Each row is a point on a landscape with many valleys, with its height.
From any point a ball rolls to the lowest of the 2 points nearest to it. It stops when none of these is lower. Distance is the straight distance between rows; heights are no part of it.
K673: [ 35 -23  32  24 -29 -66 -19  19  -9  34 -23   0  12  37  18  15 -62  38
  43 -24  15  45  18 -15  -9  47  -6  23  33 -10   6 -15  33 -28  38]  (h 89.7)
K624: [ 15  15  13 -19 -32 -22 -15  10  10 -16 -35 -40 -40  36   9   3  49  39
   8  22  43   2 -30   0  46  21  14  64   5  13 -33 -11 -10 -61  -4]  (h 21.1)
K207: [-77  29  21   5 -38 -25 -10 -10 -14  21 -24  -3 -17 -57 -19   3  28   8
 -39 -46 -25  -4  53 -10 -24   9 -32  18 -42  65   9   8  11  48  -2]  (h 67.2)
K255: [-20  13  38 -10   5  21  -7  49 -23  51   9  26  51  -1  69  -9 -62 -14
 -34  27  25  13 -34 -58 -50  -5  12 -11 -21 -17   0  14  16  -7 -33]  (h 31.7)
K323: [ 20  20 -23  25  13  16 -10  14   5  31  -8 -32  39   8   9  13   2 -32
 -42 -14  -8 -15  30 -13  -5  22   6 -16  54  -2  -7   4  47  18  33]  (h 8.2)
K430: [-40   7  18  -5  14  58 -18 -15   0 -41   8 -45 -72 -24 -14  -2  -3  13
 -10  42   3 -21 -38  18 -17 -27 -47   4  29   9   1   3 -12 -19  -2]  (h 46.1)
K293: [-26  13  -9   6   7  22 -35 -35  23  49  32  -3  -2 -48 -30  11  39  -8
  14 -51 -45 -15  19  22 -42 -14  -9  -3   1  43  33  23  19  42  42]  (h 26.0)
K259: [-25  31 -40  59   5 -13   4  22 -11  -9  12  -2 -33 -16 -10  43 -21   1
 -36  13  -5 -12  26 -12   4  39 -13  26  23  -6 -19  10   7  32   5]  (h 39.5)
K179: [ 29  10  14 -15 -38 -72  24  25  -1  23  11 -34 -19  45 -36  34  -2  43
  16  20  19  39 -11  -7   6  26  19  -8 -37  45  33  -9  36 -40  32]  (h 84.8)
K512: [-23  22   8 -33 -40  -5  21 -23 -18  36  20 -46  14 -16 -46  27  44  35
   9  16 -13  28 -18  11 -16 -10  13   5 -27  -4 -13  22 -10  33 -19]  (h 83.4)
K788: [  3   4 -21  71  23   3 -63 -39   5  10  16  21 -34  15   1 -66  12  25
  32 -37 -23   3   5  -8   8   0 -11  14  48   0   2  -5   3   1  32]  (h 8.9)
K2: [  0 -16  21  22 -35 -13 -24  -2  21  16 -22 -25 -29  39 -13 -20  15  59
  12 -17  22  14 -25  24 -14   1 -16  40  47  26 -25 -11 -38  -6  28]  (h 88.0)
K585: [ -3  44 -15  24 -40  -1  -2 -26 -12  16   2 -13 -29 -28  -9  16 -13  28
  42  71  -4 -22 -43 -25   1  22 -24  20   8  10 -16  -4 -13  38  15]  (h 41.4)
K818: [-18  -1  53 -26  29  27  25  -7   4 -19  36 -13  29 -15 -12  -9 -25  18
 -25 -14  29 -43   8 -16   4   5  13 -17 -25  20  15  26 -16 -29 -31]  (h 56.0)
K592: [-22  32  47 -43 -52  21   4 -44 -29  14  27  -3  12 -53 -19 -27  -9  21
 -46  18   3 -14   2 -12  32 -20  27   0  10 -17 -15   7 -13   9 -12]  (h 49.1)
K129: [ 31  -9 -39  14 -43  -8 -37   0 -13 -32 -69 -16 -26  28  57 -30 -34  12
  71 -22  24  16  14   0  41  58 -58 -18  21  -1 -11 -14  18  -5  23]  (h 11.9)
K141: [-12 -44  17  -4  38  10   9  23  33 -25   1  -7 -22  14   0  18 -17 -22
 -14   0   4  -9  11  -3 -43  14 -29  -2  26  42 -14  34 -15 -26 -13]  (h 55.7)
K190: [ 29 -37  -5  12  48   2  12  16 -31 -68 -58  19   3   0  19   7 -15 -30
  48 -24  -6  20  55  45  42  -6 -16 -20  31 -19   7 -25 -31 -11  -5]  (h 14.2)
K243: [ -1  40  27 -14 -24 -48  29  11   6  22  37 -22  13  10 -38  33  36  36
  10  31  13  29 -45   7 -10  -3  21  -9 -46  22   8   4   8   0  12]  (h 84.3)
K312: [-22   6 -21  32   5  18  22  -7 -24  10   6  -2  11 -43 -47  22  26  -9
 -13 -31 -20  -9  14  20  22 -11   4  14  -9  -5  -8 -14  -9  59   8]  (h 33.7)
K815: [-23   9  27  36   0   5 -20   6  25  27  -9  16 -18 -27 -36  10   7   7
 -27 -25   5 -40 -11  19 -15 -10 -20  29  30  27 -25 -24  16  42  65]  (h 36.7)
K785: [ 12   2 -30  25  28  16  -1  29  10   3  -6 -13  -6  61   1 -18   1 -43
 -42  -9  -3 -24   5 -23  12  13  10   4  18 -13   8 -18  24 -17  -3]  (h 5.4)
K428: [  5 -30   7 -53 -28  29  18   8  15   0  36 -40 -32 -20 -32 -31 -12   1
  29  35  -8 -16 -24   6  -3   3  21  12  -2 -11  19  26 -43  -2 -33]  (h 78.6)
K433: [-29 -18  -1   5  53  30 -28  -6  10  34  53  26 -24   3  21 -33  29 -69
 -25 -11 -54 -43  -9 -17   5 -18   0   9   8 -19  31  31 -12   8 -27]  (h 38.8)
K884: [ 22   8 -47 -16 -22   3  18   1  25   8 -30  11 -11  22   5  -6  10  25
  14  48  36  11 -42  23   0   6  -8  -7  44 -20 -30 -41  36 -25  31]  (h 12.7)
K963: [ 21 -16   0  12  -2  26 -11 -26 -29 -30  21 -14  37 -12  19  23 -32  12
  15  -3  -2  11  30  20   0  -7 -20 -22  54   7  21  42 -34  22  -2]  (h 41.0)
K422: [-22   5  60   8   1 -13  23 -24 -15 -12   6  30  33   6 -10  29  13  12
  37   1   4  -3  27   8  -2  -2 -41  -7  20  48 -51  33 -24  15 -24]  (h 30.5)
K320: [  1  -4   9   0  55 -37  -8 -28  37  -3   5  46  34 -53  23  36   7   7
  -4 -43   4  -9  69  25 -26  13   7 -39  21   5  18  12 -14 -40   8]  (h 20.3)
K616: [  1  -3 -16   5 -39  18 -37 -39  -9 -43 -27  30 -19 -44 -66  10  -2   8
 -25   2   2   6  -8  -2  47 -51  53   0  31  -7  -6 -23 -15 -21  -8]  (h 30.3)
K274: [-50  17  13 -13 -13   0  25 -11 -20 -41  49  -6   1 -37 -56 -16 -18 -17
 -48  20   8 -22  12  19  44 -23  29  -1  10 -16  -8   6 -23   1  -9]  (h 52.1)
K326: [  5  69  56 -55 -70  -7   3 -15 -47  38  16   6   4 -45  -9   1 -13   6
   9  46   0 -37 -12 -10  -1 -11  41  13  15 -15 -43  18 -37   5 -12]  (h 45.5)
K196: [ 10   4 -41  43  -7  16 -24 -13 -23 -32 -26  31   5 -46 -22  10  14   4
 -20 -33 -12 -11  21   9  32 -28  30 -10  29 -16 -19  -6  -5  27  -8]  (h 32.4)
K603: [-21  -1  16  -4 -25 -28 -15   2  16  37  36  -4   1  12  16 -26 -24  27
 -45  -9  17  17  15 -13 -35  30  -7  34   6  19 -21  33  26  23  29]  (h 39.4)
K644: [-40  14  50  -3  19  -7  30  42 -21   8  34  20  24   0  41  10 -32 -13
 -43  30   5 -12   9 -35 -29   9 -13 -11 -15  29  -9  51   5  -4 -34]  (h 28.7)
K575: [-18 -33  43 -62  -5  45  23 -30   4   9  36  19  36 -12  18 -30 -25  27
 -21 -15  49 -15 -12 -22  10 -15 -20  12 -15  19 -21  25  -6 -23 -10]  (h 58.2)
K223: [ 13 -10 -24  -8 -25 -32  -4  -2  17 -34 -57 -13 -55 -20  34 -15  15  41
  21  21  12  -2 -52  42  46  39 -30 -27  17  15 -37 -43  -4 -15  34]  (h 86.6)
K579: [ 35  11 -24  -8 -21   6  10  -6  -8   9  33 -17  31  27 -10  44 -31  27
  20  29  17   5 -47  -6  16  -7  -3  -9 -42 -21  44 -20  41 -15   1]  (h 38.9)
K578: [  0 -32  29  18  35 -29 -24  13  21 -15 -43  30  21 -30  -8 -20  20  16
 -46 -18 -10  17  12  43 -11  -4  48   8  10   6   3 -18  13  20   9]  (h 10.8)
K943: [ 28 -17 -34   1  48  13  56  27 -11 -75 -14  18 -17 -16  32 -33  -6 -40
  32 -14  -8  -4  22  21  23  -5 -27 -62   2 -28  10 -10 -54 -27  -6]  (h 12.1)
K499: [ 35  -5  15 -50 -29  40   1 -14   5  30  34   6  65  -1  10  11 -40 -48
  18   5  16 -14 -11  -6 -41 -11  15 -20 -28 -31  38  17  -6   3 -16]  (h 15.9)
K617: [ 16 -24   0 -34  -5  51  -8  -4  23 -11  11  -4  39  21  -9  26 -59 -16
  14 -24  13   1  -1  27 -16 -20 -19   1 -22 -41  33   1  15  -4 -27]  (h 12.8)
K968: [-11 -18  21 -22  23  31  16  11  17 -62   3   3   2 -10 -43  -2 -21 -16
 -51  -9  31 -15  21   8  32 -10  24  -3  -8   3  10  -3  -5 -42 -21]  (h 54.2)
K285: [ -4   3  13 -11  22  19 -15 -26  -4  -1  43   7 -21  -9 -16 -31  -1 -15
   8   6 -60 -37  10  -5  10 -17  22 -20  21 -27  21  32 -23   3 -61]  (h 44.7)
K366: [  8 -11 -34  -7   3  17   6  17 -14 -44 -28  14   0  44  23  -1 -21 -39
 -11  36   1 -13  29  10  42  28   5   4  26  -6 -15  -7  34 -12  -5]  (h 8.0)
K798: [ 11  -5  21   5   4 -30 -31  30 -12  31   4  -1   7  61  30 -11 -35 -21
  14  34  33  43 -12 -40 -35   7 -14 -13  16  21 -45  41  10 -23   8]  (h 39.3)
K790: [ 30   4 -26  15  43  28  45   6  -6 -35 -10 -12  13  13  43   9 -20 -17
  26  -1   7 -40  26  -6  18  16 -30 -54  33 -20  17  -1 -31 -45 -23]  (h 12.6)
K37: [  4  -7  -4  46  29  16 -11   6  28  -3  32   9 -28 -40 -48  54  -8   2
   4 -35 -17 -28  12  16  11  -9 -39  20 -16   3  -8 -28  -4  43  35]  (h 35.1)
K455: [ 31 -23   0  28  67 -12 -18  25  15   0 -40   1 -23 -32 -17   1   4 -24
 -18  -4 -51  18 -12  14 -21 -23  45  13  -2 -25  29 -24  -8  26  28]  (h 14.8)
K175: [  4  20  26   0 -30 -28 -38  -8 -23  53  40 -14  -1  38 -10 -20 -17  26
   5  17  27  63 -14 -36 -27   7  -4   6   0  23 -22  39  35 -15  38]  (h 41.8)
K903: [ 51  32 -27  44  12  35   9 -10  -9 -20   6 -19   9  17   1   1  -2  17
  64 -20  24 -10  23  13  40  52 -42   5  -2  -9 -28 -26  -6  35   9]  (h 10.0)
K120: [ -7   1  -5  60  26 -12  -5  23  -7 -21 -22   3 -29 -11 -18  36  -1  13
 -71  13   3 -16 -11  26  14 -18 -14  15  41  19 -19 -31  17  19  31]  (h 38.3)
K509: [-68  36  -5  -1 -23 -20 -16 -22 -48  25  -9  13 -33 -27 -29  43   1   7
 -47  -7 -20 -12  17 -38  -2  12 -59  20 -20  35 -10  14  30  22  12]  (h 66.0)
K386: [ 23   1 -16 -36  32 -25  39  12 -33   8  16  20  28  14  31  13 -39  18
  -2  16  -7   7  30  18  33  20  33 -22 -35 -59  68   0  35 -16 -25]  (h 36.6)
K613: [ 22  -8 -33  26  16 -15  -6  14  16   6  -2  27  16  17  10  23  -4  -5
   7 -54  11  27  40  56  -5  13  28  45  -7 -54  27 -27   4  41  15]  (h 13.1)
K411: [ -8  -5  10 -11  11   7   7   3  14 -27 -45  25  43  -6 -37 -19  44 -21
 -38 -26   5  12   1  37   3 -12  42  -3 -31 -28 -13 -29  21  28  -7]  (h 14.1)
K524: [  5 -23  21 -42   0  17 -14  19  25  17 -56  -7   5  26   5  -1  19 -28
 -34  19  -1 -12  -1   9 -25  -3  36  -5  35  11   8  13  19 -49   4]  (h 61.2)
K352: [-14   6  -7  57 -13 -27 -28  -6  22  -5 -11   7 -18  63 -32  10  31  17
   7 -50  -1   8   2  -1 -20  -8  14   9  23  36  -3  -5  12 -45  -7]  (h 25.9)
K169: [-12   5  16 -58 -54  19  26   0 -13  30  13 -49  -8 -14  -5  -9  44   7
  -7  47  -7   5 -36   2  13 -12  48  23   2 -30  12  22 -39   3 -51]  (h 81.1)
K8: [  5   3 -54 -17 -65  12  -7 -16   9 -68 -31  18 -54 -45 -45  60   3  19
 -12  18   3  19 -10  34  17 -44  29 -14  29  -9 -22 -18   2 -45 -19]  (h 27.9)
K60: [ 38  16 -17   3  26  53  27  11 -12   3   9 -62  34  12  17  20  -6 -33
   3   4  -5 -38  16 -16   2   6 -26 -32  28 -15  24  14  -4   7   3]  (h 10.7)
K371: [  8  36  51 -22 -15   0   2  31  -5  -3 -19  -7  -8  20  52  24   6  50
  35  45  60   2 -56  -3  30  -6  -3  51  12  -3 -27  -7 -16 -77 -34]  (h 16.8)
K490: [-33  22  60 -56 -31   9  20 -20 -11  29  59  39  30 -31  24 -19 -14  11
 -10  46  34 -11 -36 -12 -16 -16  -9  13 -46  28   5  26 -11  -2  11]  (h 60.7)
K381: [  9  -2   0 -30  -6 -28  25  30  16 -17  11 -30 -35  19 -45  28   2  44
  -7  46  11  16 -13  20  53  38  14  24 -30  18  10 -23  43  -6   1]  (h 85.2)
K830: [  2   2  -7  14  33  11  12  30   2  10  -9 -27  10  47  36 -25 -14  10
  35   3 -13  -1  -6 -16 -31  19  -4  -1   9 -14  10  31  -7   3 -55]  (h 39.0)
K54: [  2  -9  11   5  25  17 -23 -58  17   2  -4  38  24 -56  16 -10  17  -5
 -25 -56 -17 -19  50   4 -10 -22   4 -26   7  11  10  12 -13   2  20]  (h 24.0)
K192: [  6  -9  11 -46 -18  -1  29   0   6  22 -18 -33  32   3  16  11  25  -4
 -21  26   9   0   4 -20 -17  -1  13 -30  37  42 -11  38 -11 -29   2]  (h 63.8)
K268: [-73 -36  43 -36   0  14  -4 -17 -21   6  40 -15 -12 -72 -22 -31  25 -40
 -33 -24 -53 -12  23  31  -3 -18  -8  22 -19  -6  41   2 -41  46  -6]  (h 72.1)
K471: [  5  -8  13  58  52 -43 -16  40   7  26  -3   7 -36  -4 -31 -49 -19   0
 -11 -12 -42 -16 -42   6 -16 -10  33  34   6 -44   3 -64 -26  11  23]  (h 18.5)
K654: [-11   9  30  -4 -29 -30  10   1 -12  -1  25  41  35 -38   6  10  -6 -21
   9  24  44  36  11  -6 -37   7  21 -22 -41  38 -31  28 -15  35  15]  (h 24.3)
K262: [-17  36 -23  29  21  16  18  14 -20  38  46 -24  22  35  14 -18 -10  11
  10 -21 -14  -1 -16 -21  10   6  -5   4 -23 -54  21  -5   0  11 -48]  (h 39.2)
K893: [ 12 -25  -1   6  44  39 -41  28   3  -7  16  17  12  27  27 -17   5 -87
 -14 -44 -20  49   1  23  40 -23  19  46 -53 -66  18   0 -14  16  -1]  (h 14.3)
K439: [-12   4  -2  22  -2 -46 -30 -31 -37  39 -24  30  75   2  32   0 -20  10
  23  16  24  52 -21 -23 -55 -17  23 -36  30   6 -14  40  -4  12  31]  (h 38.7)
K895: [ 56  -7  35 -27  -9  24  14  13   4  29  30  -9  48  23   2  11 -25 -17
  57  33  30 -14 -23   0  -7  26  14   9 -29  -4  25  24 -17  26  19]  (h 18.3)
K47: [ 27 -22 -18   4  -5 -14 -31   3   8  -5 -58  10 -42   6 -47 -17  14  38
  16  -8  10  50 -36   5  34 -11  26   1  37  15 -34 -53  55 -46  44]  (h 19.5)
K452: [-28 -12 -17  23   9 -26 -15 -10   9  37   2  12 -30 -31 -43  58  18 -18
 -33 -27 -74 -37 -10 -15 -43 -45 -10 -12  -6   8  10 -25  -9  45  21]  (h 25.2)
K412: [-27   7  15  14  14   5  10   7  41   3  24  38  45  18  21  -5  53 -36
 -35 -29  -3 -22 -15  37   4 -25  50 -19 -38   8  42  -9  10  -9 -24]  (h 30.4)
K820: [ 39 -21  -8   7  -9  -5 -19  22  -1  -3 -58   6 -44  -5 -51  -1  26   5
  -9 -22   8  58  -6   3  42 -26  18  47 -16   8 -46 -34  27   6  40]  (h 22.1)
K978: [ -1  17   6  48  10 -20  -1   2  18 -34   9 -11 -37   0 -41  -9 -15  56
   9  49   9  -4 -37  17  42  37  16  18  -3  10  -8 -40  24  14   5]  (h 85.7)
K478: [ 22  27 -39  71  27 -13  26   7  -3 -24   0 -15  -8  47  -6 -41  29   6
  41 -37  12   3   0   2  56  31 -16 -36   4  -7 -21 -39  -4 -14  14]  (h 9.0)
K597: [-43 -11  32 -23  -5  44  -5  20  28  -9  14 -38 -29  12 -11  21  10 -26
 -34  16  -4 -12 -14  20 -39 -25 -24  28  20  10 -26  36 -12   6  -7]  (h 51.7)
K161: [ 10   0 -33  37  42  36  23   8   2 -43  23   4 -56   2  12 -15  12 -56
  42 -47 -28 -24 -10 -14  -5 -24 -74 -20 -43 -12  -7  -6 -71   9 -25]  (h 12.9)
K833: [ 20 -39   7 -30  46  28  -2   3 -16  -2  16   7  -5 -12 -10 -27  -4 -61
 -11 -44 -46  23  28  -9  35 -37  16  -8 -30 -67  -2  -4 -13  15 -30]  (h 21.8)
K601: [ 29   9  18 -38 -48 -24  26  12 -22  16  -5  10  24 -38  13  43 -16  -1
  -9  35  51  13  16 -30 -22  19  14  34 -21  17 -43  23 -33  19  45]  (h 22.3)
K804: [  1  48  30 -24 -18 -12   8 -16 -38  28   0   2   4 -33  -9  40 -13  24
   7  78  -3 -28 -42 -30  -8 -21  -7  -5  -2  -5 -10  14 -20   3  -1]  (h 42.8)
K404: [-61 -18  13  -2  -3 -23  -2 -26  -7   7  23  -3 -29 -60  -6  10  30   6
 -45 -36 -44 -29  41   6 -22   8  -7  25 -35  25  55  -1 -20  51   1]  (h 68.8)
K581: [ 16  -7  12  -8   3   1 -22 -24  26  18 -46  10  12  12 -12 -22  35  49
  -6   0  27  16 -39   1  16 -36  10  -1  39   1 -44 -25  28 -32  22]  (h 16.2)
K747: [ 18 -50  20 -43  11  15  22  25  26 -30 -35  18 -22  17 -16   6  -8 -49
  10   9  -8 -37  13   5 -13  -4  27 -10  33  28  11  -5 -29 -48  -7]  (h 58.3)
K515: [ -1  -7  19 -13 -17 -10  -2  -4  49  25  11   6  38  14  34 -10  24  -3
 -21 -50  -6 -16  -5 -11 -26   5  23  -7 -63   1  40 -19  33 -21 -29]  (h 32.1)
K875: [ 10  -9 -30  36  22  37 -42 -45  13 -14   2  21 -27  15   0 -47  23  -5
  13  -6 -26 -16 -30 -15  24 -32 -17   9  -1 -21  -5 -10  -7  21 -10]  (h 4.7)
K182: [ 24  44 -47 -22 -42   7  37   9 -14   1 -37  -4  23  29  24  -3  19   7
  19  48  51 -13 -36 -16  29  16  16   4   2 -28 -20 -31  -9 -24  -1]  (h 11.0)
K184: [ 18  -9 -18   2  40  35 -30  31  -1   5 -20 -16   6  41  18  -4 -10 -66
 -27 -13 -23  -7   2  12  52 -14   0  14 -31 -54  30 -23  43 -14 -15]  (h 8.8)
K525: [-80  47   0 -26 -66  10  -1 -16 -45  17  31   9   0 -53 -10  39 -14 -41
 -38  -8   1  -9  51 -19 -13  17 -45  24 -37  17 -26  22   2  48   8]  (h 64.5)
K80: [-50  27  36 -56 -65  12  16 -36  -6  22  44  11   0 -34  -2  -1  15 -13
  -4   2  22  12  17 -14 -21   0 -36  23 -59  39 -17  32   7  35  30]  (h 62.7)
K807: [ 34  46   5 -26 -23   0  39  29 -26   9 -12 -30 -24   6  42  47  11  21
  29  61  52   3 -39 -29   6 -11 -14  21 -14 -20 -28  -2 -29 -38 -13]  (h 13.2)
K746: [ 19 -14  14 -65 -17  -2  41 -21  -1  -4  -9 -16  38 -23 -23 -18  16 -15
   3 -19  10   0  42   2   7   6  40 -30  20  -3 -22  17 -25  -9 -17]  (h 65.7)
K90: [-12 -43 -20 -32  16   5  24   5 -10   7  46  26   5 -16  41 -16  16 -31
 -60 -49 -42   9  38  -3  16 -25  -1 -16 -31 -33  15   7  19  20 -47]  (h 27.8)
K26: [ 42 -23  19 -39 -28  -9  13   4   6  13  -2  -3  13  12   3  31 -23  25
   8  30  28  -8   3  -2   1  26  -2  27   2   8  -8  -2   3  20  21]  (h 20.2)
K666: [ 14 -41 -20  39 -16 -28 -17  13  31 -27 -32 -17 -43 -13  14 -44  20  39
  31 -11  12  26 -47  32  18  -2  -9   4  46  35   6 -40 -36   6  35]  (h 87.1)
K962: [-27  50 -50  47 -26  -1   1  19 -15  -6 -16 -22 -46 -39   0  15  -3  49
  13  52  -3  -7   3 -11  30  39  -6  21  29  26 -51  15   7  36  11]  (h 40.5)
K33: [ 17   6 -20  -6   0   6  -2 -10  -3  13   9  -4  38  51  29  -7 -15   4
   8  32   2  44 -26 -43 -28   1  -9 -27   8 -21 -32  38  32 -29 -33]  (h 37.2)
K176: [-51   0  -9   2  44   9 -14 -23   6  57  46   5 -22 -16 -17 -23  30 -60
  -4 -31 -62 -21   1   3 -43  -9 -27   8  10  -4  47   9  13  28  37]  (h 31.4)
K983: [ 18 -39 -14  27 -13 -33 -11  21  14  16 -49   5   3  42  -1  15 -25  33
  50 -56  17  49  19  24 -26  14 -13   9  52   3 -19 -19  20 -12  14]  (h 89.3)
K279: [  0   8  49  -4  -3 -57   6   3 -36   9  35  35  32 -13  27   6 -11   0
   3  34 -17  13  29 -41 -30  10  -6 -20 -47  23 -29  52   1  12 -20]  (h 26.1)
K910: [ 23  -1 -34   2 -16 -22  27   0   6 -25 -30  32   5  47  33  -4 -21   7
  34  50  15 -27  -6 -14  40  41  -8  -4   3   6  15 -19   1 -34 -19]  (h 9.7)
K500: [ 35  -5 -41  19  70  -9  55  24  -1 -37 -12  -1 -17  12  -1 -29  14 -18
  25 -25  15   3  21  -9  27  21  -4 -13 -12   4   8 -33 -25 -25  29]  (h 10.2)
K475: [-42 -54  37 -53 -32  17  27  18  18  -6  59 -48   2 -35 -35  -5   3 -33
 -15   6 -26 -14  24  33   9   3  10  17 -26 -26  27  20 -38  29 -30]  (h 76.0)
K86: [  5   6  12  10 -10 -38   5  27  28 -21 -19 -20 -32  11  13  -4   1  78
  28  73   7 -21 -44  16  17  22 -12   2  12  13 -26 -39 -18 -18  10]  (h 86.1)
K909: [-22  29 -61  54 -28  -4 -33   1  16 -18 -22 -16 -15  13 -21  56   4  26
   8 -20   9 -11 -12  -7 -16 -13   5 -24  14  34  10   3  14  -4 -18]  (h 24.5)
K586: [-11  18   2   3  -6 -45 -36  -5 -55  53  15  31  38  -8  53  -3   4   3
 -22  34  34  29 -22 -46 -40 -35 -15 -52 -20  30  -3  29  10 -11  35]  (h 37.1)
K849: [ 15 -23  14 -11  11  12  -6  30  16  17 -46 -13 -11   4 -27 -20  36 -22
 -43 -19   5  21 -21   1  -1 -27  15  40 -15 -11 -40 -38  -8  28  16]  (h 18.8)
K304: [ 12  24  21 -24  -3 -29  17   5  -1   9   1  18  55 -37  35  -1 -34 -16
 -26  33  -5  20  21  11  -7  28  47 -24 -47 -41  44 -20  26  11 -19]  (h 35.2)
K882: [-19  26  15 -18   2   1 -22 -10 -27  39  36  26  48  -2  16  -6 -40 -14
 -28  47   7  25 -31 -33 -42 -34  -6 -27 -13 -18 -24  40  34   1  -6]  (h 34.6)
K511: [-12 -32 -33 -11   8  -9 -13 -35  -5  20   5   7   6 -11  -1 -33   3  29
 -43 -44 -11  20  36 -38 -30  17  -1  25   4   6 -13  27  18  22  -7]  (h 36.1)
K10: [ -7  15 -39  26  29  20  -3  -7  22 -61 -12 -37 -25  -4  15 -53  14 -26
  21   1   1 -11 -14   2  -2  23  -7 -44 -17  13 -16   4  -4 -18  -8]  (h 17.5)
K220: [-26 -52  -9 -39   3 -17   3 -14 -11  11   8 -16   0 -12  20 -45  19   6
 -75  -9 -37  17  24 -32   3  -7  10  -8 -34   9 -15  16  22   6 -40]  (h 32.3)
K864: [  7   6  41 -15 -27  -7   1  26  16  22  -2 -14  39 -12  67 -28 -22  -6
 -13  19  -6  17   1 -14 -15   0  25  -9 -52   7  67 -25  56 -11 -16]  (h 33.8)
K152: [-19  15 -48  19  21 -11  -9 -31  15  29  19  -8 -28 -13 -47   9  24  11
   0 -25 -36 -31   5 -34 -33 -13  -3 -15  11  29  -2  10  22  11  20]  (h 22.5)
K915: [ 29   3 -15  50  49  25  -3  12   3 -46 -11  -6 -33  29   4   2   6 -46
   2 -50 -24  25 -18 -25   2 -47 -31   1 -39  -1  12 -10 -27  -7  18]  (h 15.4)
K959: [  8 -32 -50  11 -15  -6 -32 -17  -4 -37 -69  41 -20  29  50 -20  -8  -6
  61   6   8 -29  16   6  44  35 -16   9  20   1  21 -41   5 -18   9]  (h 10.9)
K39: [ -5 -12   4  33  13  36 -16   6   0 -60  18 -32 -16   4  17   0 -37  28
   5  32  -8   2 -13  39 -18   2 -40  -8  31   4  20  16  -6  20 -15]  (h 42.5)
K193: [ 42 -18 -14  11  12  59 -37 -22  30 -11  13  12  -4  35   9 -11 -15 -11
  40 -18 -20 -14 -13  11  14   3 -11  15 -24 -46  38 -14   9 -11 -45]  (h 9.1)
K216: [ 15 -30  12   5  59 -11  -7  -9   7 -31 -28  26  11  12  27  45 -22   7
  27 -38  -1   7  69  32   7  -6 -12 -33  28 -12  49   3 -21 -33   0]  (h 16.9)
K347: [ 24 -19  16 -10 -23 -68   1  16 -44  40 -38  12   4  67 -10  23 -33  30
  65 -11 -17  51  38   0  10  36  -1   1 -22   1  17 -28  71 -27  27]  (h 90.0)
K612: [ 17  -5 -45   4  16  44  -6  -4  43 -58   8   0 -48 -22   5 -36 -12 -49
  31 -18   2 -31 -27  -5 -20   6 -43 -15 -23   6  -6 -16 -43   2  17]  (h 15.3)
K217: [ 47  28 -36  16  14   3   6  13  -3   4 -23  15  -1  50   8   9   9  -1
  62 -24   9  15  63  32  24  47   3  16   3 -23  12 -10  21  29   3]  (h 11.2)
K778: [-27  13  39   4   2  -1  -8 -34   2  -3  -7  34  27 -22  -7 -10  54 -18
 -17 -27 -28 -21  35  14   1   4 -23 -19   4  48 -29  29  17  34  -4]  (h 28.0)
K185: [-36  14  10  23  21 -16   5 -17  25  21  12  28  20  58 -12  -6  63  -8
 -15 -44  -3 -24 -12   0 -34 -29  11  -7  -8  36   8  22   9 -20 -15]  (h 28.1)
K861: [ 25 -10 -32 -10  19 -12  32 -28 -31  24  54  -4  26  11  26   3 -14  27
  11  21 -28  -1 -17 -12  22  -1   8   0 -25 -43  39  -4  19  12 -27]  (h 37.9)
K661: [  3   4 -17  38   3 -26  -6 -13 -12  12 -10  -6  57   2  25  21 -10  25
  36 -22  12  18   5  -1 -30  -5 -15  -9  44  13  20  17 -30   5  16]  (h 39.8)
K251: [ -7  28 -54  18 -44   8 -22  -6  31 -62 -25 -23 -35 -10 -26  31  -6 -13
  10  32   2   7 -16  28 -29 -11  30 -21  12 -17  17 -16  -8 -19 -28]  (h 25.8)
K552: [-15  12 -38  24  41  14 -14 -21  25  -4   1 -27 -18  -6 -37 -39  10  -2
  27  21 -11 -21 -19 -15 -36  -2  27 -33   9   1  11 -11  12 -14   9]  (h 19.9)
K936: [-17 -20  -2 -47 -13  -4  79  21 -22 -14  14 -10   3   1   3 -13  14  -8
  -4  -1   2  18  21 -15 -19   1  18  -6   6 -16 -18  35 -39  -4 -57]  (h 67.6)
K698: [ 20 -39  28   4 -13 -11  -4  19  17  -5 -63  -7  -1  68 -16 -10  -3  30
  43 -34  45  16 -16  27   8   2 -16  22  34  14   3 -40  -3 -37  33]  (h 88.8)

Where does a ball stop that starts at each point below?
K661 => K875
K169 => K909
K746 => K875
K983 => K909
K490 => K909
K285 => K161
K936 => K875
K962 => K909
